A landscape with many peaks, sampled at points; each row gives a point and its height.
A climber steps from a point to the highest of its 2 nearest points, and stops where none of them is higher. Distance is the straight distance between rows; heights are no part of it.
k_968: [135  96 128 132 156 113  89 143  90 134  54 121 113 117  54 148 109 164
 157 134 145 178 113  85  86 141 155  82 122 152 119 125 103 174 131 105
 152 184 116 100 106  92  81 103 169 122 123 141 195 108 127 109]  h=0.52
k_50: [110 154  91 166 125 128 163 147 118 136 123 118 168 141 139  94 113 141
 101  82 159 128 112 114 138 103 105 118 126 116 128 113 204  81 112 174
 121 149 115 133 132 142 181 171 159 168 119 201  88 120  62 110]  h=3.19
k_725: [ 99 128  71 172 127 199 161 122 135 136 209  91 147 124 149 169 177 150
  63 155 156 105 125 129 161 120 121  86 146 101 105 144 145  99 171 145
  96 129 110 163 102 107 194 142 145 150 101 118  94 137  97 120]  h=4.77
k_641: [101 152 148 108 190 142  94  99 134 107 132 134 160 138 128  83 111 147
 112 118 109 131 118  70  70 117 138 117 149 143 155 154 156 109 114 133
  84 122 114  87 162 140 121 142 111 100 100 139 106 121 152 180]  h=4.46
k_276: [ 75 151 111 153 106 152 177 111 117 129 190 100 116 120 145 116 175 142
 113  96 158 110 107  84 141  84  99  49 143 140 190 160 168 115 176 220
 102 134 122 168 117  88 160 127 176 138 119 177 172  94  77  88]  h=4.94
k_352: [ 93 152 125 114  59 145 167 104 126 168 135 134  88 120  71 199 138 116
 115 111 144 130 119 120 174  96 119 117 116 114 122  51 146 142 138 136
 158 154 147 139  70  63 120  82 156 135  93 125 202 119 116  50]  h=5.79
k_791: [100 124 142 173  85 148  86 106 171 152 226 146 108 113 125 183 164 151
  86 164 145  95 172 103 191 143 117 124 112 130 129 131 170 107 162 105
 134  95 124 172  71 116 123 120  89 105 131  75 112 165 142 145]  h=1.17
k_923: [120 124 104 110 157 137 137 125  89 118 129 104 126 137 135 138 149 115
  67 101 134  70 135 153 131 130 105 110 160 142 149 183 112  63 120 161
  91 112 120 157 136 134 229 141 143 111  92 124 126 140 129 143]  h=7.13
k_195: [ 95 153 132  95 193 153 144 105 115 106 147  96 125  99 151 123 154 103
 105 115 162  88 119 165  86  87 133 126 145  93 174 155 102  69 105 166
  58  94 116 114 136 136 207 130 163 142 113 128 111 106 126 157]  h=6.73
k_28: [164  80 136 155 109 132 102 105 137 120 106 168 117 139 131 127 105 135
 114 161  76 172 152 153 154 190 106 152 145 115  66 157  99 172 161  58
 149 180 130 137 130 194  82 118 122 107 127  98 124 197 158 111]  h=1.16
k_196: [136  91 109 132 205 146 171 125  65 129  76 124 167 129 147 130 150 170
 164 134 222  75 105 127 129 134 145 133 109 115 112 159 112 128  87 105
  85  65 127 116 117  43 132 116  83  96 104 158 132 110 105 136]  h=4.89
k_161: [175 111  78 168 173 139  68  99 106 139 120 136 175 110 137 179 117 168
 109 169 111 155 140 141 159 204 120 144 152 134  85 150 124 156 136  47
 157 149 163 122 132 120  86 125  89 125  94  90 125 157 149 156]  h=1.96
k_846: [145  84 117 125 112  98 151 152 161 115 132 120 107 162 146 113 175 107
 149 114 129  85 166 168 166 118 139 122 101 125 127 163 129 141 154 138
 126  86 111 126 160 126 119 132 130 144 152 118  99 137 161 139]  h=5.76
k_59: [109 111 148 148  64 103 147 115 157 144 127 145  89 148 181 160 139  79
 144 115 130  90 168 166 176 128 111 160 120 115 101 111 172 114 122 148
 152 111 132 109 128 145  94 148 130 143 158 109  79 151 130 133]  h=5.41
k_574: [ 97 125 132 155  40 112 100 156 141 129 167 142  91 144 144  78 102 107
 129  71 133 141 140 145 133  95 131 136 103 150 190 115 145  83 101 153
 139 180 114 151  92 172 133 166 135 130 168 123 146 115 104  89]  h=2.64
k_137: [124  92 157 145  67 134 101 175 144 129  74 140  72 130  99  90 109 128
 161 131 101 190  91 118 107 111 142 127  96 133 147 134 120 160 128  89
 144 181  95 121  94 149  55 136 133  98 161 134 158 132 150 101]  h=3.14
k_487: [131 122 151 122  84 121 124 151 172 121 106 144 101 116 135  88  84  79
 157 122  69 157 117 167 155 164 145 148 109 120 117 141  45 151 119 110
 119 128 154 149 117 135  97 127  69  77 151 104 164 152 170 103]  h=1.43
k_902: [125 109 167 141 120  99 141 128 163 156  75 154 146 136 144 150 123  92
 175 129 128 137 152 167 169 139 138 143  87  84  61 101 111 145  67  90
 183  94 134 156  82 127  94 131  82 127 128 102  98 126 140 124]  h=4.08
k_764: [120 104 124 154  88 144 130 149 182 123 198 133 149 157  86 137 158 120
 126 136 139 135 152 126 166  98 143 115 107 142 173  89 190 144 138 136
 156 167 129 184  84 129 122 126 130 179 130  85 105 127 139 105]  h=1.52
k_685: [112 142 137 169 116 132 145 113 180 133 170 146 162 130 120 190 124 102
 126 149 154 137 165 189 160  91 159 129 103  71 114  32 149 141 108  94
 175 136 100 148 100 171 157 132 118 172  95 109  73 118 124 104]  h=3.66
k_376: [ 85 108 153 175  88 121 137 162 116 126 194 126 155 120 137 183 114 137
 135  90 194 117 127 172 120  53 181 125 102 136 208 126 203  98 134 161
 135 229 101 169 119 166 175 120 184 162 131 131 121 107  92 102]  h=1.06
k_397: [169 127  76 144 188 145 106 118 129 113 151 121 166 101 149 158 151 159
 121 158 115 141 147 139 157 178 152 131 137  93 103 141 126 141 114  84
 129 102 133  90 153 115 117 173 103 137 130 104 101 152 134 185]  h=1.87
k_990: [162 136  95 114 119 137  95  91 101 143  92 132 136 117 154 133 119 124
 102 121 115 155 146 134 129 201 106 122 148 159  95 127 158 115 117 131
  91 166 138 134 127 139 119 154  97 110 120 104 101 147  96 165]  h=1.94
k_546: [100 123 138 164 129 132 148  97 118 138 126 130 119 159  81 208 153 168
 135 158 164  98 155 155 136 112 138  79 103  75 111  74 109 168 148  97
 162  73  81 117  99 120 143  71 168 146  92 133 153 113 145  90]  h=4.80
k_298: [110 141 204  97 141 111 126  99 152 131 105 152 123 143 130 143 127 102
 175 110 120 113 126 159 139  71 153 123 133  81 151 121  83 110 103 146
 128  95 132 105 122 148 125 103 130 101 155 135 115 136 143 171]  h=6.08
k_748: [142 145 123 112  66 112  95  80 105 174 100 158  91 107 162 121  86 127
 121 102 116 137 139 119 162 197  58 159 179 159 101  98 161 105 139 115
 131 177 168 132 106 121  66 131  92 125 135 122 139 174 100 126]  h=2.05
k_117: [148 140  97 132  27 109 119 117 146 168 148 155  84 124 127 146  97 123
  96 120 115 151 144 116 165 131  91 100 132 145 104  62 142 128 152 111
 142 164 114 120 135 131 107 136 159 133 147 119 181 151 112  75]  h=2.16
k_587: [134 137 113  87 115 158 116  90 119 146 142  94  75  92 124 119 142 144
 113 125 175 131 132  70 148 180  89 116 160 172 127 140 150 128 148 141
 120 170 142 149 104  50  88 108 108 112 147 102 183 129 133 127]  h=4.51
k_863: [172 100  96 147 173 125  96 173  87 157 124 133 161 133 125 103 126 143
 112 162 135 141 138  98 115 203 116 135 134 173  99 196  88 179 150  75
 160 120 140 164 109  80  77 101  64 112 122 115 177 112 160 112]  h=2.19
k_783: [ 95 171 133 109 121 118 139 102 103 127 149  90  96  94 169 101 143 102
 101  87 156  85 111  89 136  90  76  84 144 156 181 167 146  91 133 206
 104 134 126 128 128  88 149 170 170 121 158 175 172 108  76 123]  h=5.31
k_193: [142  70 150 177 170  91 144 162 110 131  44 156 154 159 150 107 124 138
 197 167 154 126 129 113 133 166 143 140 117  96  45 140  68 160  97  85
 145  83 132  91 116  97  90 109  87 118 147 171 107 154 143 147]  h=2.86
k_662: [ 77 133 171 146 156 123 116 148 144 123 157 119  89  62 147 138 115 145
 143 129 160 103 121 162  86  80 198  97 104 140 172 115 121  88 104 145
 124 109  84 101 102 166 156 149 160 121 145  85 146  84  93 131]  h=3.37
k_224: [153 137 137  94 175 110 157 144 119 110  85 111 162 153 171  51 122  87
 142 127  64 111 100 113  94 172  79 199 129 162  98 170 101 125 135 139
  66  74 131 106 214 114 153 129 114 140 118 147 109 128 152 156]  h=5.95
k_210: [136 102  86 113 198 142 184 116  76 179 105 108 161 143 149 162 152 138
 137 132 187  50 122 118 166 145  76 170 175 139  98 122 130 102 131 112
  86  66 143 121 130  68 131  91  76 109  91 183 117 140 133 150]  h=4.74
k_429: [157 124 171 153 149 131 113 150 125  84  60 172 161 141 173  94 111 138
 178 214 104 144 136 104 101 140 183 167  89  95  40 148  54 160  92 120
 126  64 114  96 146 140  97 147  81 118 159 142  94 132 121 165]  h=3.10
k_618: [125 154 133  94 100  96 108 152 165 131 147 115 125 135 124  49 100  94
 126  82  98 147 113 115 127 127  87 117 137 159 180 102 149 123 131 170
 130 177 145 136 144 144 167 163 136 137 149 149 150 130 103 105]  h=2.44
k_598: [151 130 157  70 203 114 128 160 101  82  12 138 189 155 124  95 117 151
 194 171 141 123  78  87  70 149 131 156 120 128  92 155  66 149  98 119
 100 119 128  71 171 101 141 106 143 131 109 174 118 140 133 193]  h=5.37
k_226: [ 73 149 156 172  67 153 118 126 140 111 192 144 116 125 177 164 117 133
  73  85 191  90 157 142 148  80 139 117 126 132 177 157 187  69 140 159
 117 228 109 178 121 152 190 144 188 114 126  87 133 141 107 107]  h=1.20
k_332: [108 138  93 159  68 126 107 133 117 157 157 130  94 131 111 180 106 154
  96 104 147 164 149 100 115 110 150  74 119 142 139  82 171 127 141 128
 145 160  90 105 154 132 106 158 181 143 129 139 171 121  98  86]  h=2.02
k_326: [181 112 139 108 186 118 136 124 143 110 104 113 155 139 115 138 132 121
 167 137 102 141 124 147 134 153 121 134 128 106  98 183  88 159 121  73
 161 126 162 145 150 126 114  98 109  88 136 117 137 153 187 127]  h=3.71
k_112: [120 138 140  70 153  98 147 125  72 153  91 108 100 157 102 100 146 122
 123  97 116  98 101 109 115 111  92  89 157 151 160 135 138 139 140 172
 115 105 138 114 147  85 142 155 160 121 142 183 147 131  97 131]  h=5.68
k_409: [135 133  43 155 186 181 153 151 101  91 141 108 174 126 117 121 128 127
  76 134 133 117 119 117  93 130 123 144 122 103 143 149 160  99 127 131
  73 132 118 120 145 161 217 152 143 166  88 119  84 116 120 152]  h=3.99
k_324: [161 149 102  78 125 135 167 120 153 136 103 101 118 103  89 159 114 124
 165 123 139 179 121 159 147 131 107 144 108 105 134 112 135 156 144 121
 152 164 179 150 137  94 116 100 124  92 129 140 188 111 131  97]  h=4.35
k_577: [ 88 139 100 217  78 144  75 110 130 116 203 137 129 149 135 149 158 163
  46 162 141 102 179 113 165 126 127 136 105 147 161 133 199 121 165 145
 120  86 106 161 101 163 153 167 103 156 103  80  70 152 124 140]  h=1.27
k_551: [107 148 148 129 130 116 100 154 162 105 189 124 149 114 127 111 123 122
 126 140 117 126 146 144 103  99 190 125 118 135 160 104 127 109  95 164
 104 120 140 121 145 159 140 155 127 140 164  89  89 101 103 167]  h=3.62
k_988: [123 122  58 170 199 219 187 133 114  98 189  76 148 106 143 137 157 149
  76 169 168  86 124 116  93 136 130 118 155 104 143 140 144 105 144 139
  74  99 109 124 122  93 231 136 142 145 108 145 115  92 100 127]  h=4.33
k_576: [107 111 159 161  79 119  95 152 136 120 128 152  86 113 140 109 103 131
 111  95 109 162 126 136  99 129 141 117  98 134 140 138 140 127 138 131
 128 160  95 130 127 191  85 184 127 104 127 112 125 127 130 110]  h=2.87
k_145: [154 120 101 132 147 151 120 119  79 144  89 114 128 141  71 153 173 169
 105 136 127 118 133 107 103 122 147  69 149 131 138 146  84 162 135 112
 123 111  95  83 124  95 105 109 184 124 100 139 168 116 142 131]  h=0.67
k_515: [159 146 124  59 210 122 163 128  90 110  42 104 190 155 172  83 114 135
 165 138 128 117  95  80  66 169 112 192 128 145 111 148  94 131 101 138
  37  94 137  89 221  73 170 128 112 148  99 155 124 175 169 198]  h=5.66
k_585: [125 139 119  66 178 145 126  84  88 150 134 115 132 140 137 145 143 115
  96 101 107 110 109 118 154 137  61 124 173 167 120 175 121  93 129 151
  88 134 172 169 133  96 171  98 107 106 124 173 121 141 150 155]  h=6.74
k_642: [140  77 143 187 131 106 170 157 173 121 107 130 156 148 138 146 188 116
 212 144 111 124 158 154 154 106 196 118  96  83 109 143  94 160 134 119
 160  87  90  99 148 149 102 130 138 142 143 107 106 126 162 145]  h=5.38
k_387: [ 87 107 167 165 111 116 113 149 141 113 202 137  83 105 113 156 112 150
 124 140 171 114 162 170 120  77 183  95 111 106 163 115 108 131 143 107
 149 110  77  97 123 170 158 108 178 130 152 103 147 107 133 101]  h=3.13
k_913: [ 77 129 172 136 133 135 157 138 174 142 184 111 109 111 117 146 160 132
 127 128 178  85 158 169 167  59 133 104 141 105 164 100 133 120 136 170
 145 111 136 163  78 124 177  87 153 134 108 127 125  97 116 114]  h=5.91
k_451: [113 122 183 128 143 129 125 108 127 152  90 153 146 173 110 152 127 135
 140 118 131 107 116 135  96  82 158  95 148  79 123  78  97 121 114 124
 120  85  77  98 125 153 107 113 120 116 102 164  79 132 117 150]  h=5.75
k_848: [ 44 174 176 165 112 138 105 120 127  99 215 136 126  65 189 137 117 145
  77  71 176 115 144 134 117  80 148 103 136 103 208 160 177  43  89 159
  93 173 100 151 135 156 163 147 141 122 129 104 113 140 101 128]  h=1.30
k_858: [155 115  57 131 145 131 121 104 138 132 162 121 122  76 155 188 148 150
 111 132 133 143 159 134 166 173 140 119 105 102 123 124 183 136 139 113
  97 127  99  92 211 142 114 201 142 142 128  76 105 163 113 178]  h=1.81
k_383: [112 153 109  98 102 115 126 104 117 130 125 141 129 124 148 139 135 119
  93  79 137 117 129 124 154 130  46 137 170 120 153 167 188  88 155 140
 114 175 159 162 154 135 150 128 157 116  98 101 145 186 121 123]  h=4.98
k_938: [111  98 153 196 109 121  91 184 171  93 208 141  63 103 122 103 129 135
 120 173 136 116 149 165 122  75 185 130  93 116 132 142  90 138 163 113
 164  67 112 126 108 159 126 127 134 144 150  68 117 109 141 110]  h=2.90
k_928: [146 105 122  81 155 136 124 126  93 121  59 115 137 164  86 167 151 152
 145 111 103 153 100 139  93 102 130  90 149 101 136 149  91 170 151  98
 125 133 112  95 143 136 106  97 178 117 101 172 138 175 149 107]  h=0.79
k_584: [144  95 168  98 124 115 134 126 141 123  91 137  92 140  99 103 142 133
 190 124 107 179 109  99 115 108 134 119 112 122 145 164 108 153 135 103
 161 139 128 134 109 102  88  91 115  97 146 125 166 162 164  98]  h=3.45
k_778: [158 112 146 103 143 109 152 131 120 151  43 148 131 174 147 139 134 132
 154 144 121 139 114 114 100 133 134 138 152 106  83  81 117 117 113 128
 127 111 110  53 143 170  84 122 141 146 129 185 101 163 112 155]  h=5.42
k_43: [168 135 132 118 171 135 102 158 114 137 120 123 138 140  91  54 107 160
 121 161 116 131  93 110  91 143 113 137 138 155 109 141  79 171 125  82
 163 110 142 134  88 117 124 120 117 117 119 153 153  85 147 102]  h=2.38
k_218: [ 80 134 176 129 104 112 189  83 127 145 121 125 122 145  80 209 148 126
 158 111 153 112 134 126 147 102 145  93 116  87 149  31 131 155 113 144
 170 100 103 121  98 111 108  86 172 134 111 143 147  95 132  88]  h=5.22
k_327: [139  99 122 149 129 125 109 174 155  82 201 119 129 110 121  77 121 130
  97 155 100 135 139 139  76 126 159 153 120 129 138 177 116 169 154  88
 134  91 118 123 166 152 146 144 126 149 148  98 129 104 172 125]  h=2.70
k_888: [143 152 148  58 181 126 141  94 139 128 113  94 148 130 108 137 113 125
 156 118 134 109 112 152 155 100 120 122 154 122 110 131 107 115 112 148
 125 103 154 136 151 135 161  64 130 111 144 195 117 141 167 158]  h=6.40
k_146: [125 105 144 142 100 141 107 117 126 116 114 142 114 104 127 104  91 129
  90 149  73 159 139 141  85 193 130 146 129 139  97 182  67 155 141  84
 142 132 129 133 123 151  80 136  84  84 139  91 136 139 182 117]  h=1.28
k_660: [127 137 125 124 181 128 148 141  71 129  69 129 115 171  94 117 135 146
 134 104 159  82  96 121  83 113 135 120 142 125 175 124 112 121 127 173
  85 101 111  61 146 113 165 148 171 123 118 200 128 103 113 143]  h=5.32
k_807: [128 127 188 103 189 123 113 157 103  95  31 135 142 133 116  98  82 144
 187 143 144 160  65  87  49 126 146 139 142 125 109 144  94 164  75 105
 137 145 116  86 117 122 106 113 130  98 132 184 137 117  97 135]  h=5.00
k_163: [148 154 168  73 152  75 128 122 143 138  74 117 120 160 108  73 146 113
 216 149 107 133  88  50 142 132 119 126 119 162 117 112 124 169 113 154
 155  89 153 116 152  56  83  86  88 137 160 174 168 130 130 138]  h=6.30
k_480: [149 121  90 145 131 113 130 165 115 104 132 133 148 155 141 103 130 102
 108 111 119 116 135 150  94 130 124 139  97 149 151 130 160  80 109 168
  95 129 125 112 162 183 172 179 148 156 116 113  83 120  90 184]  h=3.80
k_583: [122 124 138  71 149 145  93  84 135 113 116 112  98  88 117 121  93 148
 105 109 144 140 161  81  82 169 105  97 152 173 158 147 138 133 132 120
  84 178 122 131 106 108 139 118 136  88 151 115 191 135 154 132]  h=4.20
k_861: [136 137 127 129  70  93 125 147 158 161 127 147 122 170 127 103 119  99
 135 106  79 166 118 124 130 133  88 131 144 139 148  67 147 138 144 156
 147 167 126 122 125 192 100 132 131 178 153 156 134 163 120  91]  h=2.31
k_130: [ 97 151 175  87 198 135  85 128 133  93  85 124 137 130  97  84  82 169
 178 134 145 172  87  78  56 108 141 109 148 134 171 138 153 136 101 118
 131 142 105 108 138 139 132 111 126  97 119 167 140 111 136 133]  h=4.69
k_675: [117 120 157 107  77 135 129 163 196 117 128 145 107 139 119  58  84  93
 164 123  92 117 114 159 135  96 145 166  90 102 153 104  85 123  92 134
 149 145 147 153  67 135 146 119  87 117 149 137 145 126 147 110]  h=1.61
k_392: [199 132  87  79 163 112 129  95 122 127  84  65 138 120  75 145 129 126
 176 151 117 191 105 146 145 140 102 129 148 144 131 113  99 186 152  99
 165 152 204 122 154  89  97  45 145 130 144 168 199 126 155 106]  h=4.13
k_687: [160  83 121 163 139 124 139 174 116  91 106 130 140 170 124 112 123 135
 132 137 101 143 114 138  77  77 192 147 138 107 137 118 116 150 125 117
 101 103 102  54 174 177 111 154 166 166 134 164  81 119 110 116]  h=4.37
k_636: [129 125 142 106 127 154  88 162 105 176 128 155 105 119 112  90  98 142
 100 134 115 110 101 112  95 139 114 131 147 155 115 139  90 145 114 121
 145 140 144 160  39  93 132 123  74  84 106 127 145  97 124  95]  h=2.18
k_95: [159 134 171 125 145 132 160 169 156 108  62 130 122 103 144 103  97 116
 168 166 109 162  96 158 115 133 170 155 110  97  48 139  34 166  77 108
 145 119 135 100 144 167  87 113 115 112 178 154 113 124 135 137]  h=3.32
k_597: [167 143  91  88 171 121 170 137 119 117  81 125 177 154 138 130 125 136
 122 146 126 117 102 121 112 145 134 153 129 114  94  91 117  91 114 151
  94  63 124  67 200 137 131 153 128 148 130 190  93 147 120 183]  h=5.19
k_461: [173  94  59 158 156 137  51 142  72 122 116 133 151 111 126 140 131 179
  86 159 123 165 171  85 108 220 117 146 119 173  92 175 127 193 142  46
 153 145 124 132 131  93  71 146  85 136 111  74 152 146 169 132]  h=2.04
k_362: [ 73 164 156 102 171 153 149 108 129 126 186  99  99  92 138 152 152 129
 131 107 168  63 125 172 150  56 139  93 154  92 163 150  89  89 123 152
 117  81 130 139 123 127 188  55 166 112 115 124 139 127 113 121]  h=6.32
k_62: [110 152 108 125 154 147 192 122 123 133 119  97 122  75 110 135 145 135
 148 125 174 113 135 123 142 120 151 105 112 135 120 127 150 131 134 180
 133 109 153 151  97  69 128 133 141 116 115 141 162  27  83 116]  h=4.86
k_104: [171 149 100  81  90 108 133 125 155 108 124  93  85  92 113  93 105 103
 146  93 129 192 130 112 102 167  77 178 119 141 161 148 177 147 148 111
 136 194 165 150 141 103 119 124 128 125 139 112 193 139 135  93]  h=4.62
k_148: [182 162 140  93 121  91 146 155 147 106  92 108 116 147 119  38 103 118
 193 130  85 182  95  67  99 129 122 159 110 147 118 122 136 177 147 153
 154 139 145 103 172 106  85 131 132 154 174 163 163 101 108 115]  h=6.76
k_634: [120 157 146 104  65  83 119 107 152 168 103 147  89 135 142  83  90 106
 153  99  84 177 107 123 146 142  84 171 157 131 137  86 149 116 148 108
 119 143 165 121 125 127  46 115  89 119 145 150 156 189 127 110]  h=2.17
k_315: [116  90 154 148 102 121 130 128 113 172  83 161 113 149 130 186 146 129
 122 142 136  90 168 156 154 137 112 118 101 103  80 101 107 146 119  95
 159  78  83 135  80 136 115 136 132 129 104 128 117 131 133 106]  h=4.41
k_742: [135 117  95 124 129 152 157 119 108 147 161 122 137 166 111 158 181 144
 100 128 133 100 107 115 150 110  98 105 145 118 135 116 165 119 144 129
 122 109 130 143 114 119 143 117 149 137 108 141 114 111  99 127]  h=5.14
k_338: [ 62 191 138 159  92 150  94 102 145 107 202 135 147  89 162 106 106 122
  50  91 120 112 126 128 136 137 107 140 163 123 183 164 137  43 121 144
  92 157 129 179  87 165 183 158 105 121 109  78  98 126 106 121]  h=1.40
k_852: [185 132 133 117 166 102 140 129 122 126  71 119 163 134 119 131 134 114
 201 153 115 178  90 133 163 155 125 158 130 126  68 113  75 186 124  88
 160 109 164 141 144  94  86  62 115 124 151 158 148 135 175 102]  h=3.90
k_720: [176  84 114 124 128 108 165  94  92 149  52 134 117 178 104 182 149 130
 156 139 123 138 109 146 139 154 102 107 144 127  83 115  89 204 161  90
 149 141 123  91 127 113  93  73 189 151  93 178 153 155 146  88]  h=0.92
k_353: [136  76 169 202 108 116 148 176 174 127 128 135 148 160 157 142 151  71
 197 155 123 128 143 195 138  71 216 146  67 111  97 102 135 166 140 147
 164 119  97 107 179 177 102 142 136 166 154 118  66 115 115 142]  h=5.01
k_385: [129 155  58 161  75 143  86 139 111 125 182 125 127  87 128 169 118 169
  40 123 124 157 160  99 119 162 118 122 127 163 135 132 172 140 154 102
 129 137 104 148 149 132 123 180 138 136 111  94 151 125 115  90]  h=1.88
k_608: [153  93 158 169 104  98 176 194 163 105 121 154 145 181 154  91 127  82
 169 134 100 163 117 151 109  90 174 160 115 117 105  87 123 155 132 151
 139 148 113 102 176 176 112 133 137 181 147 153  65 141 116 117]  h=4.70
k_108: [158 148  85 138 184 159 119 149 139  96 187 111 160 123 103  89 113 137
  86 144  87 138 114 137  87 117 111 148 135 152 120 153 115 128 146  88
 162 113 135 146 143 134 160 129 125 137 105 128 127  77 142 135]  h=2.55
k_335: [120 154 109 131 144 170  88  70 138 138 164 145 174 114 123 156 116 119
  73 143  81 138 140 155 162 168 128 141 154 121 114 121 105  75 119 130
 110 118 172 134 113 149 136 112  55 111 106  88  59 159 147 187]  h=1.55
k_633: [129 133 147  83 142  90 134 104 114 144 116 119 118 154 100  98 173 114
 177 111 102 119 100  73 120  98 129 115 131 151 147 141 124 139 148 173
 120  70 125  97 170  85  81 114 126 124 154 156 142 120 141 168]  h=5.99
k_627: [107 156 143 118 102 156 142 147 151 128 167 125 103  97 116  90  93  99
 110 109 118  84 104 170 135  95 120 144 130 123 149 103  78  90  92 142
 135 115 158 168  65 146 184 109 108 112 148 123 149 100 108 104]  h=1.80
k_500: [ 89 167 136 150 151 113 145 167  95 104 159 141 144 110 156  66  88 117
 126  85 147 112 102  91  77  90 118 132 144 144 158 149 158  67  76 170
 112 145 113 104 145 168 208 172 148 137 149 180 119  96  76 112]  h=3.43
k_517: [107 157 150 107 141 166 113 122  86 132 141 141 115  81 142  89 121 116
  79 105 128  94 114 144  95 151 130 137 139 158 136 155 109  99  92 133
 121 110 132 179  67 128 167 147 101  82 118  92 124  94 104 121]  h=1.98
k_205: [ 99 139 135  96 144 138  92  78 166 124 150 132 115  97 114 107 117 125
 131 112 136 146 140 100 102 108 136  92 162 132 172 125 153  93 129 108
 101 148 114 119 120 135 128 136 112  81 140 118 131 156 160 172]  h=4.28
k_339: [153 123 110 113 126 141 137 108 128 166 196 107 101 119 120 132 157 129
 108 129 101 100 129  76 156 142 106 141 134 158 123 144 145 115 148 132
 135 103 152 157 112  84 104 110  89 117 148 106 154 100 135 146]  h=4.81
k_948: [128 110 121 132  98 129  90 100 108 149 108 153 113 103 134 174 144 130
 126 137 115 131 170 135 138 149 146 122  95 146 103 122 131 108 106 136
 126 150 123 139 100 140  79 168 104 114 152  62  94 117 108 184]  h=1.83
k_614: [149 127 118 111 118 129 175 136 127 113 116 126 103 123 101 164 126  99
 170 116 152 127 115 158 124  94 149 135 110 124 127 114 138 121 119 159
 158 143 135 114 139 129 116 130 171 134 153 143 149  64 107 124]  h=4.45
k_565: [175  99  77 106 132 110 135 132 140 102 124 138 124 112 141 165 146 110
 131 133 126 161 137 145 135 154 173 115 112 120 132 127 174 151 149 107
 127 180  99  97 200 169  88 170 168 166 111  87 111 133 143 145]  h=1.74
k_640: [154 120 110 130 176 113 140 123  69 169  91 124 185 192 148 118 131 142
 111 142 128  80 103 135 142 157  87 148 158 137  93  96  95 110  97 110
 102  55 150 101 147 107 132 117  77 145 110 199  97 162 143 166]  h=4.99
k_82: [ 66 149 141 133  45 131 165 104 117 138 175 109  81 117 107 179 172 132
 107  89 172 111 123  97 152  77 117  76 130 128 170  91 149 120 153 206
 126 147 123 158 105  80 135 103 192 114 130 133 170 122  88  69]  h=5.24
k_301: [183 140 132  89 147 137 156 144 173 100  89 119 149  94 112 102  77 130
 191 166 106 162 112 149 129 136 173 146 113 114  96 135  34 143  77  86
 149 115 183 120 130  79 110  67 119 135 195 157 160 102 168 117]  h=3.61
k_410: [ 73 145 151 167  42 138  63 106 110 144 173 168  94 106 114 185 117 182
  44 171 147  99 168 134 153 150 154 127 112 132  97 104 119 106 151 106
 133 101  99 161  77 145 121 157 124  85 116  67 131 138 130  99]  h=1.07
k_569: [ 95 147 124 112  88 135 139  99 166 157 138 136 107 136 150 173 136  97
 111  91 151  82 171 147 199 131  57 123 139 125 119 117 182  88 118 150
 120 171 142 153 124 135 128 135 131 122 130 102 128 155 125 134]  h=5.15
k_936: [116  96 104 114 208 136 163 109  70 120  89  81 133  77 124 142 146 166
 155 129 202 110 124 114 103 171 136 104 104 128  99 172 130 132 125 138
 118 133 132 136 116  46 143 137 121  84  92 127 171  69 127 113]  h=5.36
k_219: [158 126 132  52 145 128 104  82 120 179 124 108 108 146 129 131 126 120
 150 125 103 139 104 101 150 141  56 152 151 179 132 146  92 124 156 126
 134 144 199 174 107  74 142  66  99  90 126 157 197 167 172 120]  h=6.34
k_514: [187  84 109  97 131 114 134 137 106 133  43 152  97 146 137 147 129 135
 136 145  81 161 115 160 137 170  96 123 151 130  62 127 125 188 158  71
 137 194 149 117 135 164  86 110 185 143 109 123 125 184 140  95]  h=1.05
k_252: [ 67 127 149 130  92 113 161 147 119 154 150 121 133 177 112 130 165 116
 120  96 140  86 139 124 159  78 114  97 144 123 177 110 174 127 155 177
 136 108 109 139 120 140 163 137 151 170 107 147  91 113 114 112]  h=5.47
k_46: [159 156  94 118  75 101 125 114 140 103 174 135 103 102 140  98  95 110
 101  97 120 157 142 112 130 151  65 166 151 155 150 170 201 109 178 112
 133 197 138 146 172 153 130 145 125 122 125  82 149 149 146  97]  h=4.83
k_151: [ 80 121 135 195  60 121 120 150 159 152 211 131 132 137 152 136 164 115
  79 126 165 105 164 137 169  86 121 148 122 134 152  93 202 125 149 153
 147 114 132 176  79 137 131 124 118 193 101  66  62 131  97 108]  h=1.37
k_190: [144 146 163  65 125  91 146 176 162  75 110 106 118 151 151  40 113  86
 163 120  88 142 105  82  69 151 126 165 110 160 127 155 132 153 138 163
 101 133 110 111 229 137 148 155 147 144 148 145 131 115 137 150]  h=6.31
k_704: [105 152 125 131 147 110 110 175 102  92 158 133 169 138 153  66  97  94
  96  89  90 125 111 102  54 133 134 159 122 142 161 139 143  84  87 169
  91 136 114 112 164 156 230 172 135 154  97 124 100  88 120 152]  h=3.63
k_286: [138  86 126 158  95 117 121 152 163 113 149 144 141 137 107 136 141 135
 170 128 143 164 132 118 154  96 185 108  89 139 165 124 196 137 142 112
 157 178 121 128 148 163  79 145 135 161 132  80  99 118 132 152]  h=1.65
k_174: [139 140 120 156 136 144 145 104 145 130 125 148 167 123 136 190 140  99
 139 154 128 114 146 166 196 118 150 156 104  74  77  91 141 132  79  99
 177 104 159 177  82 124 139 144  86 139 109 105  59 121 135 145]  h=3.86
k_802: [ 87 172 132 161 101 145  89  65 112 126 182 148 156  99 156 152 113 134
  43 108 103  95 155 154 167 206 100 142 157 141 140 170 114  61 171 149
  95 121 134 159 112 145 165 129  88 112 112  92 110 149 125 160]  h=1.48
k_671: [156 115  82 180  76 131  78 122 133 132 140 149 132 113 143 159 145 116
 104 200  96 171 177 154 156 124 159 132  80 126 104  61 135 144 107 129
 154 138 140 137 106 163  80 183 105 158 141  57  86 121 115 142]  h=1.72
k_927: [133 138 112 159  98 145  79  89 153 136 150 151 175 124 121 145 123 141
 123 182  44 166 164 171 170 167 157 127 114 110  94  96  90 132 126 105
 155 104 163 132  95 153  90 128  49 144 149  73  70 140 146 153]  h=1.62

Two climbers start at each pair of points below. Name the first point that both come to, or write never.
k_720, k_161 -> k_43
k_205, k_108 -> never
k_500, k_662 -> k_480

Call two points neighbours if one is among the 2 nearest of the other. Go from one point of each pair to the other, from neighbour to neighbour, staying as high as possible. Name the lowest point that can't be avoided.
k_936, k_846 -> k_687
k_352, k_148 -> k_276
k_936, k_923 -> k_210
